A landscape with many valleys, sampled at points; each row gives a point and its height.
A ball rolls from a point to the lowest of its 2 nearest points, and stops where none of them is lower. Distance is the straight distance between rows; heights are no part of it.
zin (h 382): [-15 -12 -10  -1  -2  -9   0 -13   1   4   9   9  -6  -3   2  -2  -5  -7
  -9  -7  11   3 -12   9  -2   8  -1 -14   8  -1]
fodo (h 536): [  7   0  15  -9  -7  10  -2  -3  -6  -4   7   5   4  -4   1  -2  -6  -7
   5  -5   6  10   0  15   7 -13  -7  -1  -1  22]
nasi (h 252): [ 14   5   5  12  -2   0   4 -11  -7  -5   0   1   2  -7   6  17  12  10
  -6  12   0  -6  -6   2 -16 -10  -8  -2   2   7]
Gela (h 504): [ -2  10   2  -2  -6   2  -6  -4   4  -9 -12  14   4  -7 -12   3   9   5
  16 -12  -6 -16   4   2  23   4   0   5   0   6]
Fovo (h 641): [ 10   3  -5   7   1  -3   3  12 -14  -3   9   5  12   6   2 -17  -1  11
  -8  10 -10  -4   8  14   6 -17  15  10   8  33]
Zul (h 741): [ -6   5  11  -2 -17 -11  -2   6   5  10   2  -6  -3   6   7  -3  -1 -10
  10  12  -3  11  -6   2 -14 -12   8  -1 -10  -4]
Lide (h 327): [-15 -19  -2   5 -10   6   9   0  -3 -21  16   7  17  12 -14  -4  -3   0
  -4  -3 -10  -2   6   9   5  -1 -18   0  11  20]
dulam (h 417): [ -8  -5  -1   1  12   4   2  -2   9  -4   0  16   2   0   5  18   1  -6
  13 -12   6   2  -5 -17 -21  14 -15  -5  -3 -17]
Nipo (h 363): [-15   0  -3   3 -16 -14  -8 -21   7  -5   2  11  -3  -2 -11  -5   7  14
  -2  -5   2 -12 -14   7  13   8   2  -6   8  -9]
kogi (h 190): [ -5   7  10   2 -10  12 -21  -2   9   4   6  15  11 -12  -6  10   3 -11
   4  -9  -4   5  16  -4  13  -3   0   1  -2  13]
samin (h 194): [ 18   6  15  16 -13   5  -6   0  -6   2  10 -10  -1  -8   0   8   2  10
 -17  10   2   0   2  -1  -8 -12  -9 -10   4  14]
vonup (h 318): [ 29   4   8  10 -20   8  -2   3  -2  -9   8 -11  -3  -6 -12  -7 -11  14
 -14  11   2 -15   1   3  12  -4  11 -10   5  11]
rini (h 454): [ 21  -6  -6  11  -4   4  14  -1 -11 -10  -7  -4 -10   9   5   2   5  11
  -3   5  13 -22 -16   4  -4   7   1  -8  -3  -7]
Topet (h 390): [-21  -1   0   0  16   5 -13  12  10   5   2   5   5  -3   9   6  -3  -6
   4  -6   0  11  -5 -25 -23  15 -12  -5  -1 -24]
subu (h 490): [ -6  11   4  -9   3   3  -2   9   3  -5   0   7  -1  15  -6 -19  -5  -1
  19 -14   1   4   4   3  12  -7   0   1  -8  12]
fize (h 767): [  3 -23  -6   0  12  10  -5  -7   1  -4  -5   7  -6   4   4  22   2  -5
  -7  -7   3   5  -6   2  -8   6 -15   2  -4  -7]
ser (h 620): [ 18 -14  -1   7   2   2  22  -7   1 -12  15  -3   4 -19 -10  12 -17 -16
   2   3  -5  -6  11   3   0  -5   2   4  11  21]
lov (h 475): [ -8  18  11   0  -9 -10   2 -11  19  -6  -1  -9   7 -13  -3   5   2   3
   7   3   0  -6   8 -20   0  10   0  -2  -1 -17]
Vizu (h 679): [  7   4 -12  15   3  -9   3   2   7  21 -11  -3   4 -13 -24  -9  -3   9
   9   5 -12  -8   7  -2 -18  -4  21   8   1  -6]
gad (h 584): [ -2  -4   7  -4  12  -6  31  -1   3  -7   0 -10   9 -10   7  18  -3  -7
  10  -4  -4  -7   6   0 -18  11 -19  -7   2  -2]
zubu (h 769): [  5  14  11  15  -8  11  -2  19 -12  14   6  -7   4   7  19   0   7   3
  -9  13  -4  -1   6  -2   0 -12   6  -4  -8  11]
nugos (h 659): [ 15  -6  -5   6   8   0  16   9 -15  -9   8  -5  11  -5   4  -8  -2  -4
  -9  12 -10  -4  17  13  -1 -14   5   6  20  33]
fif (h 543): [ -4   4  13 -12  -8  -2  -6   8  20  -2 -17  -3  -1   2  -8 -17  -1  -3
  18 -13   2  13   5 -16   7   2  -1  -5  -2 -20]
sugok (h 600): [  8 -14  14 -10 -11  -2   1   8 -12  -2   7  -8   0   7  13  -7   3  -5
 -29  14  -8  11  -6  19  14 -13  -1  -5   4  15]
rud (h 87): [-26   7   0 -18  -2 -13  -4  -4   7  11  -6   1  -1  -6   7  -3   5 -13
  12   0   3  14  -7 -11  -3  12   7   7  -1 -24]
Paz (h 336): [ -6  14   9  -5  -1  -3  21   2   6 -10  -2 -19   0   1  11   3  -7 -12
  12   9   2   3  -5 -11  -8   5  -3  -4 -10 -17]
fudi (h 540): [  4   4  -3  17   3   8   6   5   2   4  -5  16   5  11  -9   2   4   2
  24  -3  -8  -6   5  -5 -10 -11  10   7  -9   7]
Sobis (h 735): [ 16  -8  -5   7   3   2  -9   6  -5  -3  13  -5  -3  18   5 -10  -8  12
 -19   4   2  -1   4  -1  14 -11  12   3  -4   9]
nanun (h 639): [ 19  -4  -8  26   4  -3   7  10  -7  14   9  -5   0  10 -11 -11  -6  10
  -8  15  -8  -2   3  -3 -25 -14  10   1   2   4]
sil (h 516): [  8 -15   0  -1   0 -11   7  -5   3 -13  15 -12 -11  10   2  -1 -15  -8
  -5  14   2  10 -12   2 -20 -15   2  -1  -4  -2]
fak (h 544): [ 22 -18 -10  -7   8   4 -11   0  -7 -13   1  14 -10  15  -4 -10   3  13
 -15  -8   4  -7  -2  15  28  -5   5   4   3  14]
vini (h 365): [  2 -18  -1  10 -10   3   6  -4   1 -25   9   5   7  16  -9   6  -2   3
  -9  11 -11  -5   1   1  -4  -9  -9   2   3  11]
ruba (h 745): [  9 -17 -11   5   1   5   2  -4   6  -7  -6   5  -1  -5 -12  10  -4  -2
  -5  -4  -4 -10   7   1  18   4   6   4  -1   5]
zakul (h 303): [ 36  -5   4  12 -14  11  14  -1  -4  -2  -7  -8 -11 -15 -18   0  -7   2
  -5   9  -1 -14  -6   5   4  -2  10  -8   6   0]
mino (h 725): [ -3   6  12   3 -22 -17   1  17  -1  15 -11 -17  -4   7   0 -10  -1   8
  -1  15  -4   6  -9  -3 -20  -7   6  -2  -4 -14]
gino (h 179): [-21   7   3 -12  -2 -10   0   7  -9  15 -15   0   0  -5  16   3   5  -3
   4   6   8   6 -17   0 -13   8  -2   1   4 -14]
Buku (h 474): [ -2  20  -8  -2   3  -3 -12  -1   1  -3   6   2   4  -3   0  -9   0   2
   7   2  -4  -9  13   2  19  -8  17   8  -9  16]
sira (h 330): [-12  -6  -6   1  -2 -13  -4 -13   6   2  13   0   1  -4   5   2  -3  -8
  -7   7  -1   6  -1   5  -2  -8   6   0  -1   3]
doteb (h 555): [ -9   8 -15 -16  16  -9  -8  -6 -11  15  -3   4 -13   0  18  -2   3  -7
  -3   3  12  11 -14   8  10   2  14   9  -9  -8]
Seze (h 592): [  2 -15  10 -13  -3  11  -9   9 -13  -6  13   0   8  11   5  -8  -2   0
 -21   2  -8  19   1  18  12 -17 -11   9   4  25]
Ker (h 307): [-20   6   4  -9   7   5   7   2   7   8  -9  13  12  -8   7  -6  18  -8
   7 -23  -5   7  11  -6   5  20 -14 -13  12 -11]
bev (h 424): [-10 -29 -15   0  -2 -11  -8   5 -11  10   2  14  -7  -2   2   3 -10  -6
 -16   5  14  -4 -17   2 -16  16  -2 -13   9  -2]
lalo (h 674): [  6 -10  -8  13  14  -8  12   3  -5  -5   8 -15   5  -7   9   3  -5  -7
 -21  12  -5  -1  13   3  -6  -6  -3  -1  14  17]
fab (h 231): [ -2   6   6  -7 -25  -7  -2   3  -5   7  -6  -6 -13   3   6  10   1 -13
   9  18  14   0 -19 -16 -10  11  12   5 -10 -24]
sok (h 595): [ -1   7  10 -23   8  10  23  -6  -4  -9  -5  -4   3  -8  11   6   7 -12
  14 -12   4   2  -1  13   7  10 -15  -9   0  -2]
Tun (h 660): [ 13   0  -8  14   3  -2  -9  14 -17  20  -6   2  -8  -1   7   7  -2   9
  -9  14   7  -6 -10  -9 -24   1   8   0  -6  -5]
Vosu (h 691): [ -2 -16  -8  -1  15  -5 -23   4   6  12   1 -13  -8  -7   4   6 -12   0
 -22   3   1  15  -1   0  -8  -2   1   4  -2  -8]
dimob (h 782): [ 12   5   1  11  -9   1 -17   9  13  25  -6   0  -4  -9  -9 -12  -5   3
  15 -10   6  -2  14  -6  -3  -4  24   0  -4  -2]
kep (h 262): [ 11   6  16   0 -20   8 -16  -4   6 -10  14 -11   1  -5  -8  -3 -11   6
 -13   6   3   2   6  -2   9  -7  -2  -8  -1  11]
Dariv (h 340): [-11   1  -5   8   4   6  -6   2  -4   5  -3  23   2  19  14   3  18   9
   8  -7   8  -2 -10  -1  -4   2  -2  -2  -7  -7]
Revi (h 264): [-23  -6  -5   8  -5  -7   2  -9  -2  -4  28   9   7  15   3  -9   0   1
  -6   2  -2   2  -4   7   0  -8  -3  -7   7  14]
kunem (h 700): [ -1  14  -1  -6  11  -8  -6  -8  11   2 -19  -3  -1 -13  -5   4   6   9
   3 -11   2  -3  11 -10  14   8   2  10   4 -11]
tinu (h 621): [ -3  -4  -6 -20  19   5  22 -10  -2  -6  -6  -3  -5  -7   5  13   5 -14
   1 -13   5  -1  -4   5   8  25 -14  -4  -3 -17]
nezor (h 779): [ 13 -29  -3   4   4   2  -9  -1   1  -4  -7  -4  -9   6  -3   4  -4   8
 -24  -4   4   2  -5   7  -3   0  -8  -3   4  -3]
Zemo (h 567): [  7  -8  11  -4   4  17   4   6 -12 -11   3  -9   8   7   7   3   5  -1
  -5   0  -6  10   2  14  -2 -15 -20   5   1  20]
veko (h 591): [  7  -4  -6 -18   1  -8  -1  -3 -13  10  -9  -4 -18  -4  15  -3  -6  -4
 -10   3  24   3 -21   9   8  10   7  -1   1 -11]
zeguz (h 577): [ -2  17  18 -14  -1   8  -4   6  14  -3  -4 -11  -1  -3  14 -15   2  -9
  13  -7   8  15  -3 -17   3   2  -5 -10  -1 -21]
Lozar (h 305): [ 11   0   7  18 -24   2  -4  -1   5   2  18   6  -2   6 -13  -5 -10   6
  12   2   3 -11  -1  -2  -9 -11  11  -8  -3  10]
fet (h 296): [-21   6  -2  -4 -14   0  -7 -18   7   0   9  22  -2  -4  -8  -3   9  -7
   5 -14  -1  -2  -7   6  21   9   2  -8   3  -5]
Tubof (h 181): [-17   8  -2   5  -5   7   0  -7 -16  -5  23  14  14  10  10 -13  12  10
  -5  -7   3  -7  -2  13   6   0 -13 -10  11  23]
Lol (h 663): [ 21   5 -12  16  11   0  -2  -2   2  13   3 -10   3   0 -29 -12  -3  12
   1  14 -15  -1  12  -1 -16 -15  19  10  -4   2]
Feme (h 422): [ 13  16   1   7  -8  -5 -19  -2  -1   8  18  -4   2   0  -7 -17  -4  16
   1   5  -4  -6  13   0   0 -15  20   5  -5  16]
Solu (h 356): [-25   2   1  -4  14  10   6   8  12   5   9   6  11  -7  10  -2   9 -14
   0 -17 -12  17   3 -20  -9  22 -18 -14   6 -22]
roder (h 396): [-16  11   2  -7  25  -9  -2   1  11 -11  -6   6   0  14  -4  -7   9   8
  18 -18  -8   7   2  -4  -5  -8 -15   5  -4  -3]
gakek (h 103): [-15   6   9 -13 -20  -3 -17  -7  16   3   1   4   5  -8 -11   1   1 -15
   6  -3  -8  10  13  -2  16   0   6   2  -6  -1]
Medif (h 662): [-14   8   0 -15  -2   2   6  -4  -7   5 -19  -5  -5  -6   6   3  16   1
  -2  -4  17   0 -14  -5   8  28  -7   2  10 -26]
gepum (h 431): [ -1   2  -4 -18  14  -6  12 -16   9 -19  11  -5  -9   2  -2   4 -12 -15
  11  -5   2   7  -4   3   6  -2  -3   2 -11  -3]
Dumut (h 366): [  3   7   5   4 -22  -1 -21   4   9  -7  15   6   2   1 -20 -14  -9  11
  13  -4  -6  -9   5   0   9  -7  14   2  -6  15]
nufiz (h 727): [  5  -6 -13   5  17 -12 -13   1   9  10  -3  -4  -6  -3 -11   2 -13   8
   5  -4   0   7   5  -6 -25  -6   8   9  -7  -4]
falip (h 587): [  4   2   0   8 -20 -12  15  -7   3   6   3  -9   3 -12 -14  10   1 -14
   5  25 -16  -6   6  -4 -10  -5  17   5  -5  -2]
paza (h 623): [  3  15  16 -17   6  10  16   9   0  -5 -18  -9   2   2  15  -5   2  -5
  18  -4  -1   8  -3   7  -2  -4 -11  -1  -5  -1]
Gevul (h 513): [ 14   3  -3  13   1  15  11  -4   0  -7 -11  14   5   3  -6  18  12   8
  16  -5  -3 -17   2  -3  -4   4   0   2  -6  -2]
pemin (h 173): [-17   5  -4 -15 -15 -18  -5   2   1  11  -9  -8  -5  -4  -3   4   1  -7
  15  14  11   1  -9 -21 -11  18  14  17   0 -25]
Zepap (h 697): [ 18  -3 -10  12 -12 -13   2   4  -2  18  -9  -8  -9  -9 -17  -7  -8   8
  -7  16  -2 -11  -4  -4  -9   2  27   6  -1 -12]
gizi (h 717): [ 17   9  -7   9  10   0  -8  -1  12   9 -18  -7  -4 -17 -14   5  -3  11
   0  -3  -2  -6  18  -8   7   1  10   9  -1  -7]
Vok (h 711): [ 14   1   0   4 -14 -18   5  18 -10  17 -11 -19 -11   2 -12 -11 -11   8
  -4  23   0  -2 -12  -7 -24   2  16   1  -4 -17]
dete (h 478): [ 11 -12  -1  -5  11  -5  -2 -12   9 -15  14  -7 -10   3  -6   0 -20  -8
   5  -4   5  12   0   3  -4 -13   1   7  -6   5]
mudog (h 812): [ 18  15  11   6  -4  27   5  15  -3 -11  -7 -13   9   1  -7   2  -5   5
  -2   7  -4  -3  13 -10   5  -3  -7  -2  -7  10]
vunet (h 456): [  0 -32 -11  10  -5 -14   4  15  -9  11  -4  10  -3  10   3  -6  -3   5
 -16   3   2 -10 -12  10 -11   3   8  -8  11   3]
div (h 446): [ -1 -10  -1   0  16  -6  12 -12   9  -5   9  16  -1  -9  -2  27  -7  -8
  14 -16   4  -2   3  -6 -12  11 -15   0  -4  -3]
megi (h 730): [ 30 -12  -2  11   5   9  -8   7 -14   7  17   5 -10  10  10   1  -7  -1
 -15   6   9   2   5   1   1 -15  12   5   2  14]
koza (h 624): [  2  -8 -13 -16   9   5   9  -5 -14   6  -2   1 -12   4  12 -12   3 -11
 -12  -5  11   2  -9  21  22  10   7  -4  -1   0]
silob (h 423): [-30   8  -8  -6   1  -1  -3   3   2   2  -1  13   3   9 -13 -21   9   5
   3 -21 -12  -3   2  12  21   8  -5  -8   8  10]
Zeku (h 472): [-23   4 -10  -2  18  -8 -25   0  16  13  -2   3  -2  -3   1  -1   5   0
  -5 -11   0  13   7 -14   3   9  -2   4  -2 -19]
Til (h 642): [-15   0  -8 -18   8  13   9  -4  -8   1  -5  -1  -7  -5   7  10   9 -12
  -8  -9   4   8 -13  -8  -1  35 -14  -5   4 -32]
metir (h 244): [-20  -3  -4 -11  19  -3   4  10  11  15 -15   9   3 -11   5   2  -1 -15
   9 -18   0  13   8  -8  -1  15  -2  -1   3 -15]
pumig (h 742): [ 17  -3  -5  -1  10  -8  -1   2   0  13 -18  -2 -11 -13  -9   1 -12   6
   7   0   8   1  -7   2 -22  -4  12   4  -1  -7]
Pud (h 310): [  9   6   0  12  15   1   4 -12 -11  -8  15  -1   3  -1  14   6   5  10
  -3   0   8  -4   4   6  -9  -9 -11   1   7  16]
Vozik (h 299): [ -7  -6   1   0   6  -8   2  -9   0 -11   4  -2  -1  12   8   3   2  10
  -1   1   1   7 -17   6 -23  -8 -16  -3   1  -2]
bamef (h 757): [  4 -18  -7   3  11  14   8  -4   9 -12  -7   5   1   6  -7  22  -1  -5
  -1  -8  -5  -6  11  -7   9  11  -9   5  -9  -8]
mub (h 349): [-11  -4   2  -1  14  -5   7  -6   5 -16  -6   3   7  14  -3   3  12  14
   9 -12  -7  -2  -1   5 -14   0 -23  -1   1  -2]
zap (h 552): [ -4  -2   7   2 -24   7   2  10  -8   6  -8  10  11  -9   0  -5   3  -2
   0   1  -5  -9   5  16  18  -1   6  -3   5  23]
Fur (h 485): [ 16  -5   1   2   1  18  16  -3  -8 -10 -11   2  -3   9   7  12   9  -2
  11  -4  10 -12  -8   4  -5   6 -10  -6  -8  -6]
Lesu (h 343): [-26  11  -8  -8  15   6  11 -15  -5   2  16  12   4  -4   8   2  13 -11
   3 -15  -9   7   2   7   6  10  -9  -7   3   3]
Futev (h 383): [-13   9  -2 -14   6  -9  18 -16   7 -17   1 -11  -6   5   4   5  -3  -6
   3   5   2   2 -12  -3   4  10  -4   2  -7 -18]
futuv (h 644): [  1  -3  12  -5 -10   4 -13  -4   2   3  -9 -14  -1  -9   2   4   4   4
 -25   5  -4   7   3   7  15  -7  -9  -4   5   0]
miliz (h 439): [-14  -3  -8 -13  10  -9 -21  -5  10   7 -12   5  -6 -12  -6  16   1   0
  -2  -3   7   7  -2 -22  -4  18  -1  14   0 -29]
Kazek (h 687): [  6 -17 -10   6   9  -5  10  -1 -11  -6   2 -17   4 -10   6   4   8  -5
 -25   5   3 -14   9  13   0   9 -12 -13  17   9]
mil (h 601): [ 10  -5   3   1   3  -7  32  -4   3  -7  -5 -12   3 -17  -6  15 -11  -9
   4   3  -8  -8   7   5  -6   1  -3  -1   2   6]
Nabem (h 714): [ 21 -17   1   8   5  18   7   7 -13   5   7   3  -5   5  10   9  -8 -19
   1   1   6   6   4   6   0 -13   4   7  -2  16]
Nofis (h 571): [  1  21  -2   2  -6  -8   2   0   4   2  -6   5   0  14  -8 -12   9  12
  25   4 -10  -4   1  -3 -13 -12  16  11 -13  -3]
kur (h 598): [  0  10  -1  11  -5  -6  12   3   0  -1 -12  -6   6   9  -2  -7   5  19
   6   9  -8  -8   0  -1 -12  -5   2   1  -1  -2]
vapos (h 607): [ -5  13  15 -12   6  10   0  13   5   3  -8  -8  -3   8  24  -4   4  -7
  18  -1   1  16 -16  -3  -9  -5  -6   1  -8 -16]
Tizu (h 791): [ 26 -14   4   5   1  18   4   7  -2  -5 -14 -15  -8   4  -6  10  -8   2
 -13   5  -3   3   5   2   0  -6  -7   1  -4   0]
pob (h 622): [ 14  -7   9  -1  -7 -12  -9   3  -6   5   1 -17  -9  -3  11  -4   0   7
 -35  16  -2   9  -6  10   3 -11   3  -6   6   3]
nipab (h 762): [ 26  -3   3  12  -5   2  -1   4   5  18  -7   2 -10  -6 -20 -12 -11  12
  14 -10   5  -5  -4   6 -13 -10  15  -3  -3  -4]
Pab (h 418): [  3  -1  -4   3  -9  -8   7 -11  -1  -7  -5  -8  -6  -3   2   2  -1   4
  -7   9   9 -13  -8   0   7   7   6  -3   4  -9]
Fos (h 445): [ -7   7   4 -11  16 -11  -7   4  14  -3  -5  -4  -8  11  -8 -16  -8   0
  19 -16  -4  13   6   3  -1 -14  -2   6  -6   1]
dor (h 676): [ -9  -8  -3 -12   9   0 -20  -1   1   7  -7 -16  -9  -5   6   6  -4   4
 -27   6  -1  13 -17  -2   1   9  -9   5   3 -22]
Somi (h 398): [ -1   0   5  13 -14   7 -12  -4   6 -13   8   9   9  19 -10   6   5  16
  -4   9 -11  -3   2  -6  -4 -14  -5   4  -9   7]
zopof (h 364): [ 18  -2   3  10   0  16  -4  -3 -20  -5  13   8   9  -1   5   3   8  11
  -4  -4   6  -7   9  10   0 -10 -10   5  11  28]
davuf (h 438): [ -8  16   8   7  -5  -1 -13 -10  15  -9   8  -2   7   5  -1   4   7  10
   3   2  -5   1   8 -15  -7  -5  -5  -2  -5  -6]
losap (h 285): [  6  14  14  -1 -18  -3  15   3   4   5  -9  -7  -4 -10   6   6  -2 -15
  20   9  11  -3  -9 -19 -12  11   6  -4  -2 -21]
kulo (h 680): [  0   6   1  -8  -2 -12  -7  -7   2   9 -24  -5  -8 -19  -2   3   2   9
   3  -6  19  -3  -8  -5   3  13   2   6  11 -18]
lis (h 459): [  2   1  -3   3   4   6 -10   2 -14 -18  24   6   9  13  -2 -17 -11   8
 -12  -2   3  -2   6   6  18  -7  -3   8  11  28]
Gotug (h 684): [  1  -3   4   1  -1   5   4  21  -6  17 -10  -6  -7  -5  16  10  -8 -24
   8   7   6  10  -7  -8 -17   2   1  -4 -10  -9]
Ral (h 525): [-11 -10  -4   8  -4   0   1   1  -5   9  -5  10   8   2   4  -2  10   2
  -7  -4  -2  -6   3  13   7   1  -2  -6   7  11]
Romim (h 557): [-14  13  10  -7  -7 -11  13 -11  11  -3 -10   8  11 -13   3  10  21   0
  13  -7   0  -5   2 -18   6  20  -8   4  11 -22]
Soked (h 531): [ -7  12  10  -4  -6   1   9   4   7 -19   9  -5  12   5  -7  -9 -13  -2
  18  -2  -5   1   7  -1  -1  -8  -5  -2  -5  16]
bave (h 643): [  8  -4  -3   9  -4 -12  -9   8  -8  19  -4  -4  -5  -1   9  -4  -1  11
 -20   8   4  -1  -2   4  -5  -7  13  -2   1   2]
gos (h 247): [-15   9  13   0  -6   6  -5   1   8  11  -5   0  16 -19   8  13   7 -12
  -1   0 -10   6  20  -5   7   0  -5  -2   3   5]
fetu (h 718): [  1  -4  -6  -1   0   8  -2  -2   1 -19   6 -11   2  13  -2  -7  -5  10
 -23   4  -2  -3   5   2  22   0  -5  -4   2   6]
Mez (h 239): [-24   6  -3  -3  12 -12  -9  -2   2   6  -5   1   3  -1  10   0   6  11
   0   2   1   8 -12   0 -18   1  -8   1   2  -9]
led (h 575): [ 28  -1  -8   3  10   5  -1 -13  -4 -18   0   9 -11   3  -6   1  -1  10
   2  -4   8 -14  -5   7  16  -7   6   4  -2  10]
vize (h 466): [ -9  -1  -7  -7   8   6  -6   1  -1  -8  -9  17  -2  11 -14 -10  11   3
   9 -22  -4 -12  -2  12  26   6  -9  -1   1  11]
vose (h 180): [-16   5   8 -18   8 -14   3   6  16  11  -6   6   5 -19   7  -3   0 -15
  17 -12   3  14   1 -25 -11  17  -4  -3   3 -24]
beba (h 532): [ -6  18   8  -1  -9   5  10  -4   4  -5 -15   7  11 -16   0   8  16   4
  16  -6  -3 -19   9  -9  19  15   0   1   8  -7]
luf (h 385): [ -2 -11 -14  11  -4  -4   1  -2  -5   6  -9  20  -1   6   5  11   7   5
   5   3   6 -12 -12  -1 -13   4   7   4  -6  -5]
Luma (h 207): [-21  16   3 -16  -7   0  -6 -19   6  -6   9  13   4  -1  -1   5   9 -15
   8  -1  -9   9  -1   0  16  -1  -2   1  -7  -4]
fala (h 295): [-20  11   2 -10   7   8   7  -5  -2  11   6   0  10 -14  16  11   7 -18
  -6  -1 -10  13   9   7  16   3  -4   0   0   5]
niz (h 698): [ 14  -5  -4   7   5   5  18  14  -8  11  -4  -8  -7   0   8   6 -13 -22
   6  11   4   5   1   2  -9  -8  13   2 -11   3]
Taku (h 731): [ 10  -3 -17  14   4   0  -3   3   7   6 -13  -4  -9  -2 -10   0  -5   6
   2  -2   3 -17   6  -9  14   8  20   8  -5  -9]
pogod (h 710): [  2 -10 -10   1  14  -9 -25  -7  17   1  -2  -5 -12   0 -14   4 -10   4
  -6 -10   2   8   9  -6   1  -5   1   8  -7  -8]
vif (h 661): [ -6   1   9  -3  -2  12 -13   0   9   6  -5 -13  -3  -4   5   5  -1  -4
 -18   0   3  12   1  -6  11   7 -11  -8  -2 -16]
Kanu (h 515): [  3  14  -9  -4  12  -4  -9  -4   1   4  -1  -3  -7   5   9  -2   1  -1
   6   2   6   1   3  -1  10  -5  15   8 -14  -5]
deg (h 562): [ -9  13  13  -8   7  -1  26  -1   7 -17   7  -7  13  -4   3  -2  -5  -1
  15 -11  -5  -4   9  -1  -5   6 -20 -11   3   6]
nesa (h 701): [ 10 -10  -3   2   1  11   8   0 -10 -22  12 -16   9  -4   0  -2  -1   0
 -21   4   2 -15  11   9  15   6 -13 -11  15  18]
Lenu (h 565): [ -1   4  -8  13  -9  -7   7  -4  10   4   6   5   6  -4 -13   6  -2  -7
  23   5 -13 -10  12  -6 -10  -5  18   9 -10   1]
kot (h 416): [ 10  -7   0   7   4   0  -2  -6 -17 -13  25  20   1  14   4 -10  -3   7
   4  -6   7  -7  -1  11   7 -13   0   8  12  28]
fuz (h 414): [-22  -8  -9 -18  18  -1 -17   7   0  10 -12   4  -1 -12   2  17 -10   0
  -2   3  -2   6  -6 -18 -19  20 -15   3   7 -20]
kolak (h 492): [-10 -25 -11   5  -3 -13   4   4  -6   6   2  17   1  13   3 -16   6  10
 -10  -6  -4  -7  -6  23   9  -3   8  -5  12  12]
bis (h 756): [-14  13   9   5  -9   1   6  10  -1   6   6  -8   8   4  15  -3   3 -11
   4  12  -1   4   2  -2   0  -7   1  -9  -4   5]
ture (h 373): [-27  -4  -7  -6   4   9  -1   5  -4 -11  13   8  10  18 -16 -17  -1   0
  -8 -12 -15  10   6  10  14   1 -13   1   5  16]
buki (h 619): [ -2   0  -6  16  -3 -12   8   9  -2   1   7  -2   7  14  -1 -11  -2  11
  -4  11  -7  -6   4   2  -6 -14  11   2  -1  13]
dusi (h 505): [  0  12   5  -4 -16  -7  -6  -4  19   1  -6  -7  -3  -7  -9  -6  -1  -5
  19   0   2  -2   7 -17   3  12  16   5  -6 -20]
Rav (h 802): [ 29  -1   6   8  -2  24   1  11  -8  -7   5  -9   3   7 -14   1 -12   3
  -8  12  -7   4  10  -2  -1 -15   0   8  -6  16]
dokos (h 496): [ -1   1   4  -1   2  16 -16  -4  -6  -7  23   8   2   4  -3  -7  -9  -3
  -4 -13  10   6   6   2  19  -5 -11   1   4  20]
bofa (h 267): [-23  17  -5   3   4  11  -1  -7  -7  -1  17  19   5  17  11  -8  16   3
   4 -11   1  -1  -6   3   9   4  -7  -9  -2   5]
Ranaf (h 671): [ 10   2  -3  -1  -3  -2  -7  16 -17  23 -14  -2 -13 -13   5  15  -6  -9
   4  22   5   3 -11 -13 -28   2   8   5  -8  -8]
doso (h 507): [  4  -5  -1 -18   5  10 -11   6 -13  -8  -5  10  -3  15  -8 -17  11  12
  -7 -19   0   1  -3  24  27  -3 -11   2   1  16]
tude (h 578): [  7   0   9  -2 -24   3   1   2 -13  -2   2   5   5   5   8   1   8   0
 -15  15  -5  -4  -6  12  16  -8   6  -1  -2  12]

Where does a ball stop that starts at each point below?
bamef => sok
vapos => Lide
tude => Tubof
gad => rud
Seze => samin

Call two points neighbours if one is among the 2 nearest of the other. Go from one point of each pair to the other, from neighbour to neighbour, staying as low as possible. Name the highest point that can't be avoided.
zakul and samin => vonup
gakek and Tubof => Lesu
sok and Lide => paza
gakek and zakul => sugok
